Points on a hilly landscape, in no order, each with its height.
From any point a ball takes the steepest step (drop divided by distance) to one of its 2 nearest points. It stops when none of these is lower. Distance is the straight distance between rows; heights are no part of it.
<412>: [160 127 109 119 149 116 115 126 101 133 143 111 117 171  85 119 181  89
 180 128 104 142 159 118 140 155 167  77 115 130  59 176 115 133  79 109
 167 128 109  88 169 124 161]  h=2.20
<54>: [169  96  87 183 115 147  77 125 154 134 161 132 117 125 116 113  96  69
 159 159 119  90 116 167 101 124  80 132 133  75  76 148 110 189 115  67
 107 128 125 128 157 113 131]  h=5.71
<624>: [137  91 164 161 101 137 103 133 142  89 121 134 142 123 176 119 119 174
 116 122 111 118 138 128 141 116 103 143 119 128 160 115 108 167 168 121
  78 137 126 135 134 147 100]  h=3.65
<285>: [124 124 152 139 126 144 153 131 160  98 153 141 110  74 100 127 119 105
 123 131 156 121 106  76 153 119  90 157 151 150 118  85 151 172 147 104
 103 138 139 112 129  82  59]  h=1.08
<392>: [155 145 167  87 146 100 115 134  98 154  93 125 142 164 115 102 138 202
 145 107  83 146 163 136 159 132 183 123 138 103 116 165  74 119 100 180
  94 132 142 159  83 125 146]  h=6.16
<895>: [ 73 125 113 169 103 163 124 108 158 104 130 157 155 148 213 113  63 157
  67  87 111 124 135 133  91 126 115 118 125 116 129  95 180 110 150 105
  79 162 160 120 131 140 128]  h=5.72
<1194>: [ 83 153  85 128 143  87  77 119 120 136 116  68 182 110 110  94 153 100
 148 114 115 106  92  91 126 115  88 132 156 140 115 147 132 135 144 113
 163 112 119  87  96 102 126]  h=5.48
<481>: [109 134  84 174 140 152  95  70 120 101 107 134 124 200  87 130 160 187
 128  74  96 134 185 157  53  93 125  77 120 134  85 153 124 115 125  68
  76 169 124 119 166 130 187]  h=5.75
<1229>: [187  50 160 129 100 144 192 148 163 121 159 196  84 105 126 146  89 111
  84 143 168 130 132 128 104 137 117 147 139 119  96 110 159 135 129 108
  96 106 141 139 123  97  55]  h=2.12
<1288>: [132 107 156  85 147  86 138 121 102  72  88 131 184 165 144 126 179 182
 109 100 100 151 172 114 107 138 131  81  83 174 159 142 102 118 136 128
 103 132 107 112 106 121 101]  h=3.94
<1204>: [155 110 142 137 152 156 149 165 141 113 139 115 115 119  99 131 145  55
 180 176 162 125 131 148 109 137 118  83  72 150 118 113 120 107  89  92
 140  95 136 126 123 146  96]  h=3.64
<1352>: [138  70 152 132 105 131 167 135 172  86 166 169 114 104 126 147  90 145
  80 127 134 133 125  94 133 123 100 142 151 137 136 112 189 149 153 102
  83 147 158 109 137  95  34]  h=1.44
<357>: [147 152 177 115 152 140 114 120  79 168 145 115 108 119 149 144 147 139
 132 152 118 166 123 139 203 176 148 138 146  89 112 133  95 200 106 145
 147 157 114 125 157 136 160]  h=3.24
<1240>: [140 135  98 130 129 160 110  85 105 162 141 142  98 143 100 136 141 117
 139 101  96 115 115 178 146 160 120 142 119  72  85 147 112 168 114 153
 154 166 112 138 193 126 197]  h=2.22
<782>: [114 144  49 176 103 160  63 110 151 150 124 131 120 101 127 116 127  78
 177 138 121  95  80 148 110 106 112 119 153 103  83 161 175 104 133 140
 155 115 131 115 154 142 207]  h=5.37
<1163>: [130 128 100 117 136 169 166 170 157  97 148 117 116 120 125 134 161  60
 146 135 136 109 109 108 116 110 102  81 107 158 122  88 182  85 104  87
 163  97 167 117 117 123  93]  h=3.88
<1098>: [110 132 128  56 145 142 149 156 137 149  83 127 125 141  83 126 154 100
 121  98 127  95  91 118  95 112  93 128 135 143 196 111 116  57 143 183
 137 105 119 158 103 100 107]  h=5.00
<753>: [165  94 130 162 123 117 124 130 165 134 194 128 127 136 123 145  69  92
 122 162 150 129 143 120 121 133 137 114 156 129  61 151 190 114 110  57
 159 116 154  91 144 118  84]  h=4.76
<238>: [152 136 154 107 141  99 166 186  61 165 148  96  99 111 118 153 127  67
 132 191 173 135 102 120 167 134 172 123 122 182 189 146 108  91 113 129
 164  81  90 129 113 174 117]  h=4.54
<654>: [158  90  92 146 111 158 121 124 119 177 169 171  77 119  35 153 119  36
 163 125 142  89 120 152  99 144  56 152 117 117 112 172 122 124 105 129
 136  82 116 150 181  98 121]  h=5.46
<542>: [157 117 173 153 153 158 132 147 135  88 135 100 158 148 163 122 149 143
 141 143 125 161 160 140 146 122 125  68  65 125 113 106 117 133  91  98
 107 134 153 148 114 145 118]  h=2.85
<1097>: [167  92 180 120 138 120 181 174 137  99 138 116 140 105 129 140 136 139
 120 144 137 144 169 115 171 113 137 110 104 131 129 116 108 160  94 123
 113 110 129 142 129 137  72]  h=2.18
<459>: [ 75 157  95 105 121  73 147  80 106  83 104 114 124 161 149 155 205 142
  73  95  86 167 127  42 146 158 118  97 109 194 166 137 167 102 136 111
 154 153 135  80 171 125 126]  h=7.28
<1100>: [142 141 169 103 150 101 160 156  92 115  88  79 148  71 127 120 158 148
 156 180 140 161 141 107 181 144 149 126 129 134 210 136  73 141 137 169
 109 118  98 131  69 148 108]  h=5.21
<1320>: [141 158 149  97 146 131 140 136 107 140 158  88 110 129 151 150 149 139
 110 130  98 157 148 101 190 159 168 123 138 103 109 109 136 157  81 149
 169 138 137 114 158 138 146]  h=3.02
<325>: [ 95 156 109 127 131  81 159  96 115  69  95  88 129 158 144 149 176 146
  76  91  70 153 149  44 158 152 118  93  79 184 193 105 151  52 116 137
 109 165 136 127 150 156 116]  h=7.37
<403>: [164  89 198 146 117  74 133  75 149 109 118 192 108 126  99 185  84 161
 139 153 176 164 162 110 116 131 158 150 143 189 165 145 142  94 174 141
  81 156 107 129 167 142  86]  h=3.10
<1049>: [152  73 143 107  98  77 152 136 122 135 156 147 112 153  88 137 102 139
 112  99 123 120 175 107 116 125 153 150 147 146  97 171 134 145 135 115
 146 107 113 112 152 109  81]  h=5.05
<1392>: [143 176 122 132 157 162  99 153 143 163  48  77 140  91  57 128 188 127
 170 122 105  96 101 144 137 108  94 109 116  79 174 124  72  94  86 175
 128 117 105 162 103 119 203]  h=6.75
<1176>: [151 137 186  82 147  89 161 171  74 118 111 123 134 115 163 129 150 165
 139 174 147 174 157 129 162 137 202 116 123 175 182 130  77 143 152 157
 144 112  87 128  96 167 129]  h=5.32
<478>: [ 93 156 144 111 124  82 127 131 103 130 158 126 154 125 158 106 117 139
 128 147 153 137 105 105 129 126 170 166 151 170 106 134 113 214 158  91
 168 137 106  86  99 105 113]  h=3.11
<942>: [142 149  87 185 137 176  95 114 132 146 119 126 107  78  97 111 169  84
 204 169 127  98  81 178 112 139 122 104 115 110  86 138  97 167 127 136
 139 158  86 102 149 123 222]  h=6.61
<882>: [110 126  94  97 149 135 167 147 119 111 136  94 131 159 127 138 152  80
  94 101  89 115 136 104 128 141 116  76  95 148 118 112 174  69  91 107
 167 126 150 109 125 126 112]  h=4.21
<660>: [ 84 139 168 152 141 125  86 116 126 131 185 160 121 140 199 136  69 105
  94 151 195 152 107 122 109  88 165 154 157 170  92  91 151 149 140  79
 183 139 125  88 132 131 140]  h=2.63
<688>: [114 145 119  58 146 151 172 160 107 140 106 100 131 149 115 123 156  93
 104 101  99 119 109 119 125 156  98  84 104 141 182 119 123  57 113 167
 155 112 125 141 123 137 126]  h=4.69
<600>: [ 72 152 148 113 140  92 111 122  84 142 174 132 158 164 181 148 131 134
  83 133 157 145  93  98 141 113 141 153 138 180 130 115 134 160 144 108
 200 123 122  89 124 119 124]  h=2.90
<1394>: [116 105 140 104 109 129 152 116 137  90 116 148 173 166 182 123 134 183
 113  95 118 125 153 142  85  97 128 109  87 163 178 105 128  85 160 158
  86 131 139 137  96 143 124]  h=4.51
<982>: [165 112 125 132 138 135 125 133 189 122 134 152 142 130 160  83  88 145
 136 140 140 111 131 179  88 128 125 154 135  43  68 125  89 181 106 101
  76 157 151 142  95  72 104]  h=5.07
<980>: [165  84 176 165 111 130 106 148 135 101 135 138 146 149 180 108  95 174
 136 144 131 115 164 158  88 102 142 128 101 126 112 142  93 160 148  96
  77 140 124 139  99 129  95]  h=4.03
<1256>: [101 166  81 104  95 161 147 125 124 148 119 108  94 101 142 113 157  94
 121 113  99 111 105 115 163 155 122 150 142 101 142 135 164 144 155 172
 181 129 124 123 144 130 153]  h=1.95
<1028>: [162 106 169  63 127  85 198 176 110 141 142 155 134 125 156 119 115 191
 118 164 141 174 168 141 151 113 231 131 151 157 152 138  87 132 134 188
 122 112 111 108  80 141 110]  h=5.53
<10>: [ 94 156 107  84 143 158 145 142 127 149 111 132 106 103  84 122 132  73
 141 135 149 105  68 109 115 120  93 137 154 158 163 111 171  49 144 161
 166  97 156 151  96 110 108]  h=5.19
<821>: [163  84 173 137 122 115 164 114 151 119 138 187  84 111  74 154  95 115
 128 125 181 147 154 119 113 129 135 142 125 150 149 118 139  99 148 138
  88 103 122 154 162 126  73]  h=2.77
<350>: [102 153 157 117 149 144 158 126 120  76 127 129 105 103 119 147 164 105
 151 149 192 142  99 102 131  82 112 112 103 206 167  72 140  89 147 108
 158 116 126 151 121 146 109]  h=4.93
<712>: [142 114 159 125 124  69 156 148 121 133 146 126 114 135 117 153 110 125
 127 145 173 130 145 102 131  90 184 157 136 195 125 141 131 126 140 117
 160 105 104 113 122 136  96]  h=4.82
<202>: [113 110 140 146 145 149 119 109 146 101  79 137 130 120  51 140 162 141
 147  63 108 126 177 118 115 126  75 113 104 119 174 104  91 166 113 128
  74 140 114 164 176 110 130]  h=6.51
<1239>: [131 145 183 138 130 152 125 101 107 132 124 139  95 115 159 146 140 181
 118 118 114 153 137 125 167 150 131 134 118 105 140 111  73 190 126 158
 113 173 108 146 169 159 172]  h=3.43
<816>: [132 104 139 134 137 123 130  70 127  90 151 167  95 195 102 169 129 157
 122  77 137 161 210 122  91  94 152 102 120 165 103 141 123 132 112  77
 120 138 118 114 199 139 133]  h=6.33
<925>: [147 127  64 134 119 126 100 107 123 155 145 111 105 154  85 117 153  88
 185 102  93 102 137 159 124 140 141 118 125  91  52 168 132 126  87 122
 158 118 117 121 173 120 194]  h=1.76
<233>: [114 101 160 164 116  73  92  77 126 121 160 167 147 177 134 143  68 181
 109 121 173 152 169 121  77  93 166 138 164 173  90 171 146 150 158  79
 116 166 125  72 156 110  98]  h=3.67
<605>: [146 164 116 172 156 179  98 132 134 148  69 119 117  60  49 129 170  95
 196 147 129 106 107 160 105 118  85 100  98 122 144 125  95 128 127 160
 128 125 101 136 134 131 198]  h=6.67
<1213>: [ 67 154  57 148  96 155  75 128 145 142 154 126 136 111 173 112 114  59
 125 118 125 101  86 119 142  98 108 127 153 117  99 114 183  98 130 130
 177 102 141 125 139 148 162]  h=5.47
<799>: [132 164 121 103 160 128 102 156 109 149  95  64 135 142 100 113 174 138
 150 102  79 121 133 127 183 108 115 101 110  86 149 114  52 108  63 177
 127 117 114 172 122 144 154]  h=6.77
<973>: [134  96 121 166 120 120  99 112 164 128 156 114 160 148 134 134  79 151
 102 128 122 135 169 109 122 104 132 104 158 120  78 156 215  94 120  74
 118 145 168  85 136 113  82]  h=4.45
<1147>: [ 69 175  96 143 148 140  68  86 107 121 135 106 195 126 204  97 132 146
 122 149  99 145  90 128 154 145 121 106 145  79  70 119 174 140 114  97
 151 172 174  94  96 123 181]  h=5.89
<1267>: [136 143 134 160 131  95  57 110  72 161 143 115 132 160 135 135 129 146
 157 130 129 123 119 150 136 112 158 140 126 141  72 171  93 169 109 102
 152 139  97 125 143 138 186]  h=2.34
<444>: [151 131 171  90 128  82 159 139 133 138 117 112 156 139 139 125 110 213
 132 135 127 164 175 116 149 113 185 134 148 126 134 131  97 113 110 180
 103 128 141 140  87 130 112]  h=5.85
<646>: [ 41 150  79 110 111 123 154 101 137 101 130 146 125 151 118 139 100 148
  77  26  99 114 154  72 110 127 115 161 112 165 157  82 149  99 137 133
  87 159 155 142 130 102 115]  h=6.81
<1321>: [138 101  99 153 105 103  87 102 102 110 105 116 109 188 121 158 178 139
 124 102  68 130 167  92 116 132 105  71 119 158 140 192 144 101 146 109
 109 115 116 100 199 162 129]  h=7.62
<1135>: [143 155 148 157 138 121 141 142 121 190 160 110 116  94 116 136  82 132
 123 203 193 143  75 179 175 139 124 174 129  82 144 104  69 131  96 132
 100  92 131 182 110 157 113]  h=3.85
<193>: [ 77 160  99  66 143  96 127  85  79 133 113 129 176 146 157 100 164 156
  96 103 114 137 108 106 113 164 118 123 147 154 131 159 149 129 175 139
 175 148 127  60 108 120 147]  h=7.12
<1101>: [179  80 134 139 115  89 128 150 144 167 154 127 136 139  81 140  82  87
 139 162 137 106 140 142 110 131 123 112 124 125  83 190 163  73  94 100
 139  91 138 107 120 114  77]  h=5.10
<1078>: [141 107 186 125 124  77 101 120  81 100 104 144 153 163 164 148 179 180
 117 126  90 172 161  98 145 156 155 108 109 173 158 173  98 159 166 140
 107 146  96 111 137 152 111]  h=3.57
<546>: [102 134  94 189 128 159  85  74 145 103  80 121 135 125 104 109 132 158
 160 105 107 114 139 131  76 122 114  96 140 131 108 131 146 117 163 100
  85 160 144 115 147 139 189]  h=5.50
<143>: [103 144 147 109 165 128 114 104 127 124  66 140 133 110  21 158 154 129
 140  70 117 130 141 105 139 141  75 106 109 133 192 121  89 113 120 172
 109 140  94 157 158 101 138]  h=6.44
<1210>: [ 98 166 143  96 173 137 145 134 122 136 115 108 121 103  43 141 155 121
 163  91 162 115 116 114 136  99  83 139 116 141 171  85  70 129 104 141
 124 121 113 162 117  93 119]  h=6.38
<730>: [142 139 123  90 175 112 176 182 110 156 147 103 135 110  53 123 122  69
 151 163 171 112 116 155 148 152 124 138 109 125 135 122  85 133  67 110
 129  80 114 140  88  96  78]  h=6.19
<747>: [ 31 167  90 100 121 109 146  87 109  95 118 125 138 135 154 119 164 147
  85  85 114 141 111  64 113 141 108 120 139 189 143 125 171 134 169 120
 171 155 142  72 125  97 132]  h=7.21
<1061>: [121  99  68 149 102 188 110 121 147 123 126 162 114 140 118 105 117 105
 112  82  95  76 125 183  68 121  87 142 115  76 125 118 128 161 130 103
 113 141 121 160 157 124 165]  h=6.14
<830>: [136 127 153 117 128 125 147 102 120 129 116 138 110 151 133 163 127 111
 130 125 152 154 132 122 116 133 132 101 120 163 136 128 157  75 148 138
 165 128 128 125 157 148 153]  h=5.06
<1094>: [ 98 136  95  88 123 132 121 138 107 145 145 159 159 140 185  91 129 123
 102 133 112 108  90 158 112 176 139 138 156 112 109 146 164 146 186 140
 192 134 131 100  93 120 146]  h=6.95
<1212>: [155 109 110 142  83  96  99 157 115 177 173 153 109 143 171 135  79  91
 126 160 138  96  82 162 125 129 151 197 153 101  93 157 118 180 140 122
 180 108  95 149 141 135 138]  h=5.93
<329>: [142 112 117  68 160 133 186 173 129 145 140 158  97 119  34 122 152  55
 151 129 144 109 120 137  97 134 103 136 115 129 121 115 116 116  94 112
 140  71 126 159 107  65  74]  h=6.03
<988>: [151 136 150 186 125 137  30  96  96 146 135 131  98 171 175 128 111 153
 144 151 115 148 111 143 137 108 184 130 145 130  60 156 120 169 133 103
 127 173 126 108 152 163 203]  h=2.70
<299>: [ 94 146 104 151 139 170  98 106 146  90 122  92 167 104 188  75 135 137
 121 150  93 117 120 130 138 177 100 118 137  59  82 106 168 164 126  84
 106 170 162  93 102 117 146]  h=6.13
<57>: [113 138 134 146 143 136 128  90 151 112 121 141 133 126 103 115 114 139
 151 113 165 137 132 154  84 111 141 113 123 140 107 111 132 121 146 116
 131 145 135 112 135 124 156]  h=5.29
<985>: [173 138 174 140 173 136 126 163 123 118 111 101 149 131 122 115 135 115
 176 172 149 143 154 169 124 142 147  73  72 123 114 125  92 102  89 110
 119 101 122 157  89 147 134]  h=3.21
<976>: [167 117 101 117  95 106 161 142 170 168 131 122 105 116 112 129 111 128
 118 126 108 119 138 131 151 148 150 155 145  75  94 138 165 107 110 173
 150  81 168 153 138 127 117]  h=5.79
<695>: [138 106 110 174  91 178 109 114 156 138 102 166  96 117 153 106 103 165
 120 103  85  91 114 172 106 119 106 156 126  68 127 125 112 176 149 143
 103 157 113 160 142 133 175]  h=6.35
<787>: [142 160 159 158 139 138  93 111 129 121 131 116 135 151 207 106 108 188
 146 161 143 149 133 130 142 109 192 136 143 113  67 127 126 143 118 114
 129 165 155 119  99 143 161]  h=3.04
<162>: [148 111 166  98 114 126 144 160 145  96  81 110 175 121 159 125 143 168
 131 126 129 131 144 130 138  88 128 119 110 150 202  96 115  97 145 177
  87 100 141 169  72 142 109]  h=4.90
<239>: [172  88  53 186  95 188  85 125 185 132 129 147  97 150 119 123 110  86
 147 143  86  90 119 190  76 124  69 126 138  42  88 151 118 147 102  72
  78 137 134 147 173 125 167]  h=5.91
<1072>: [ 92 150  93 153 113 122  55 150 115 154 175 112 154 122 173 133 115  57
 129 144 138 102  61 132 167  89 103 148 134 120 123 135 135 131 128 130
 190  91 122 140 115 167 141]  h=5.55
<1081>: [148 114  96 140  96 102  83 168 117 151 175 126 142 152 157 126 110  76
 154 153 126  86  98 178 118 106 122 156  96  95 115 165 105 131 118 122
 176  82 122 165 117 147 138]  h=5.74
<866>: [133 112 176 140 107  77  95 121 102 112 144 132 138 131 182 139 136 181
 100 149 128 151 146  86 144 150 157 153 140 171 125 152 115 216 167 100
 122 148 114  65 141 122 107]  h=3.33
<1354>: [148 121  85 175  57 150 116 133 136 151  91 139  78 104 143 109 144 148
 124  96  91  86 120 157 114 117 127 154 140  81 129 165 128 149 169 193
 139 114 109 165 144 150 163]  h=6.32
<1381>: [116 155 158  98 168 136 185 135 119  63 121 123 161 116 139 122 149 149
 149 153 184 166 124 132 115 100 146 105 100 186 179  77 103 109 151 116
 136 132 124 129  74 133 110]  h=5.09
<559>: [100 156 115 132 120 152  78 111  94 144  90 110 160 126 200 102 136 165
  99 123  74 134  93 141 123 162 112 134 123  90 143 135 159 116 160 168
 131 153 142 119  92 164 194]  h=6.37
<726>: [143 109 113 192 127 139  89 126 136 175 153 135  99 107  60 146 106  66
 174 141 164  96  95 172 107 130  79 149 102 124 104 151 100 139 105 116
 114 111 102 144 167 137 149]  h=5.56
<1160>: [116 140 151 130 124 153 145 103 125 121  84 153 105  92 118 131 150 188
 134  91 113 123 142 138 134 125 121 132 124 125 173 117  78 168 164 205
 105 166  92 162 148 149 163]  h=3.63
<1339>: [155 136 159 106 152 122 154 147  72 185 145 120 121 106 114 139 119 132
 123 171 159 151  98 166 195 165 144 159 132  89 150 145  77 180 109 161
 129 116 104 151 135 153 119]  h=3.46
<135>: [135 162  87 127 111 174 133 117 142 162 123 131  87  89 132 117 169  81
 149 134 117 124 113 161 161 185 133 139 140  77  92 132 139 162 128 183
 176 145 114 126 172 139 196]  h=2.19
<737>: [110 148 133  78 157 172 208 127 153 121 139 154 113 128 136 121 108 131
 108 121 157 142 125 156 119 131 139 118 116 127 141  68 156  78 116 151
 130 120 163 157 101 133 141]  h=5.03
<147>: [121  88 131 160 119 125 119  73 177  99 167 180 100 151 120 146  58 146
  99 127 165 142 159 101  77  91 139 142 191 154  97 137 162 144 177  52
  98 161 125  75 183 113  82]  h=3.93
<909>: [140 170 131 132 179 117 112 126 111 116 118  60 138 139  85 108 179 127
 187 129 116 140 145 104 161 123 149  82 101 131  80 132  99 125  80 108
 145 132 135 120 117 123 165]  h=2.59
<840>: [177 112 114 161  71 107 111 149 160 164  73 129 118 104 133 101 122 157
 153 142 100 102 137 134 120 115 141 157 158  80 109 168 136 128 161 189
 111  74 150 162 108 131 126]  h=6.11
<1375>: [133 138  93 145 114 135 100 110 125 162 122 100  99 129 108 142 134  85
 161 118 138 105 110 131 111 119 128 103 143 149 108 163 161  60 142 164
 179 104 126 117 165 163 184]  h=5.25
<68>: [112 147 151  89 168 113 177 164 118 127 165 131 124 104  65 133 123 127
 141 129 188 127 118 128 146 100 128 170 124 144 143  86  84 161  92 119
 110 103 126 164  95  85  66]  h=6.31
<189>: [157 121 189  99 161 119 172 161 118 116 179 123 125 125 150 158 126 163
  84 131 123 168 171 106 195 125 158 137 111 118 118  93 120 176  66 111
 148 140 137 117 135 135  89]  h=2.64
<1079>: [114 142 170 114 135  59 151 156  82 159 151 103 120 112 134 163  93 113
 101 178 183 155  95 101 162  91 187 157 162 210 178 139 142  95 126 106
 173 103 103  88  95 151  88]  h=4.68
<515>: [111 121 107  98  91 151 174 140 126 106 103 138 117  97 148 135 149 133
  95 103 101 113 122 100 132 159 125 147 138 149 177 124 183 122 184 181
 142 129 138 126 116 134 109]  h=2.29
<516>: [133 121 172  98 132  74 148 137 123  70  75 105 182  94 145 138 163 181
 137 154 114 164 139  85 157 122 142 121 128 169 204 112 120  89 150 171
 101 130 117 130  69 145  99]  h=5.08
<137>: [144 100 192 132 132  88 125  90 127 136 153 186 117 166 144 187  85 162
  90 151 160 180 168 101 106 142 171 151 156 185 133 146 156 134 153  98
 127 159 119  67 165 118 103]  h=3.38
<969>: [126 125 115 134 120  95 118 112  97  80  75 112 121 185 149 154 191 146
  90  99  60 158 186  81 145 163 136  58  91 163 170 165 127  80 124 129
 107 143 108 127 191 168 126]  h=7.51
<819>: [149 109 135 107 123 137 166 183 137 135  95 134 113  99  52 114 161  58
 173 138 164 101 135 131  80 141 114 138 112 151 166 135  81 155 148 130
 111  69 103 161 114  86  86]  h=5.90
<1361>: [104 110  97 138 104 140 129 105 137  84 109 119 113 153  79 134 147 157
 110  59  67 116 202 113 124 140  99 129 119 110 144 130 123 178 128  93
  61 154 118 126 179 124 115]  h=6.60
<1285>: [106 116 133 155  91 169 124 143 134  91 121  97 159 103 195 137 130 160
  77 107  71 122 143 104 161 166  87 146  97 103 173  94 159 140 152 141
  66 152 155 152 128 152 111]  h=3.30
<185>: [186 105 124 119 113 123 152 184 175 142  67 149 134  93  54 101 149  93
 172 132 156 114 147 161  70 150 120 165 129  91 130 124  96 166 122 137
  99  68 119 156 100  75 111]  h=5.77
<1275>: [ 82 128  74 138  95 113 167 126 157  77 104 117 121 128  94 139 135 161
  86  45  64 129 192  72 132 154 124 169 105 143 179 104 141 133 133 137
  43 165 139 135 170 115  96]  h=6.70
<138>: [ 87 176 104 141 131 116  65 136 126 179 106  73 177  81  84 129 132  77
 167 145 144  90  52 116 137 117  57 161 161 122 160 141 123 108 135 152
 145 124 124 118  89 106 151]  h=5.38
<1167>: [115 169 123  85 153  99 124 120 111 139  91  79 154 189 122 108 155 195
 122  63  50 120 159 110 148 121 140 115 106  90 138 124  74  80  73 177
  93 131 129 169  97 130 152]  h=6.53
<473>: [ 81 184  92 127 138 111  61 110  96 131 121  70 197 122 176  91 139 133
 151 148 107 135  83 104 163 120  94 124 158 106 113 137 148 106 118 120
 171 134 149 107  66 126 164]  h=5.64
<1218>: [101 131 101  92 118 138 102 115 132 149 130 144 175 142 200  83  89 161
 100 115  92 106  91 171 116 163 126 151 129  76 115 127 127 159 156 145
 136 155 150 128  83 128 146]  h=6.71
<272>: [ 63 152 116 174 125 158  80  83 114 145 125 140 152 155 202 115  87 180
  73  90  97 127 104 131 123 115 123 118 123 117 124 104 176  87 130 135
 115 173 154 132 138 179 185]  h=6.02
<919>: [151 103 144 128 117 122 139 146 182 127 106 162 161 121  98  89 101 142
 139 120 167  98 143 164  59 112 120 174 140  85 103 105  91 166 139 117
  81 119 124 141  93  66  92]  h=5.51
<353>: [144  74 131 156 114 133 106 139 184  92 157 137 153 144 194 102  63 155
 111 140 134 114 151 139  89  96 130 132 145  90  75 137 121 178 131  61
  81 156 142 107 100  94  67]  h=4.52
<179>: [132 120 144 122  83 145 170 143 136 129  89 123 135 111 158 147 137 166
  82 102  73 126 155 109 162 163 120 137 104 103 185 110 146 109 143 185
  81 132 150 163 140 163 122]  h=2.84
<1149>: [166 131 139  80 159 125 192 189 101 148 140  85 104  85 101 141 147  90
 116 184 160 150 106 125 193 121 145 101 144 141 175 118 130  80  97 155
 171  81 137 128  99 146  89]  h=4.38
<1131>: [120 126 150  79 133 128 210 140 149  68 128 157  99  94 121 158 155 136
 129 146 164 157 121  83 155  92 152 128 139 208 184  70 170  70 139 152
 134 122 145 159  94 126  73]  h=4.84
<563>: [143  88 117 135 125 152 141 102 134  72 111 143 124 186 104 132 146 161
 128  70 116 140 219 149  63  97 131  77  95 147 130 131  92 115 115  75
  81 136 110 152 171 137 136]  h=6.09
<4>: [118 156  92 163 152 178  78  96 127 135 139 124 147  93 154 102 149  90
 165 169 108 110  55 186 149 171  94 111 104  62  93 116 120 151 121 129
 130 173 127 125 117 121 205]  h=6.50
<669>: [146 139 105 154 129 170  98 123 156 133 100 109 143 101 158  87 127 113
 166 174 102 111  89 160 126 180 102 131 140  46 101 123 138 165 140 139
 114 141 148 123 100 108 156]  h=6.34
<793>: [ 91 113 107 175 119 146 100  71 186 124 159 154 117 148 126 130  64 147
  98  98 145 134 148 108  94 122 123 130 190 114  81 121 199 122 140  79
 105 160 161  83 176 112 122]  h=4.13
<698>: [ 61 169  83 109 142 150  97 142 100 172 115 124 138  84  97 112 126  51
 148 146 177 100  31 135 117 114  71 151 171 153 172 135 147  70 171 154
 162 107 127 134  80 109 137]  h=5.31
<90>: [188 114 142 126 128  89 175 161 153 177 146 113 110  95  82 155 107 115
 132 171 143 139 135 129 164 142 148 138 147  97  86 147 150  92  86 141
 156  67 152 138 106 126  77]  h=5.49
<1115>: [148 155 135 121 146 147 173 148 119 188 152 111  92  90 114 159 112  97
 118 182 191 157  81 136 185 118 120 150 147 118 171 103 127  88 107 165
 148  82 148 160 127 155 110]  h=4.19
<463>: [160 103 121 131  93 116 127 136 148 134 177 168  95 140 175 106  79 122
 116 142 143 112 127 153 125 133 159 176 166  85  64 141 123 178 130 108
 148 131 120 123 143 106 122]  h=6.10
<1006>: [103 129 143 121 117 191 171 130 150 109 140 169 118 118 189 117  82 126
  84 119 146 112 105 152 106 137 109 131 117 123 137  63 163 124 151 133
 108 155 162 144 118 131 131]  h=5.41
<1373>: [143 148 134  65 164 139 222 148 130 129 145 132 105 114 125 130 136 136
 112 138 158 171 115 112 156 105 177 106 139 163 171  80 142  64 105 150
 154 104 159 139  96 139 118]  h=4.64
<736>: [114 126 147 162 127 114  77 141 144 154 186 167 133 152 217 117  34  77
  99 189 206 126  83 171 102 119 183 159 145 119  80 122 132 141 127  64
 154 141 104 101 106 130 125]  h=2.26
<804>: [136  81 100 111 102 117 120 110 114 147 175 145  94 164  66 140 109  80
 135  85 135  92 132 121  98 104 108 138 127 139 101 167 132 119 116 115
 153  97 114 135 176 107 110]  h=5.30

Where does a ball stop that starts at each point below?
<392>: <736>
<1275>: <1256>
<840>: <285>
<185>: <1256>
<1212>: <830>
<463>: <1256>
<969>: <1373>
<473>: <1097>
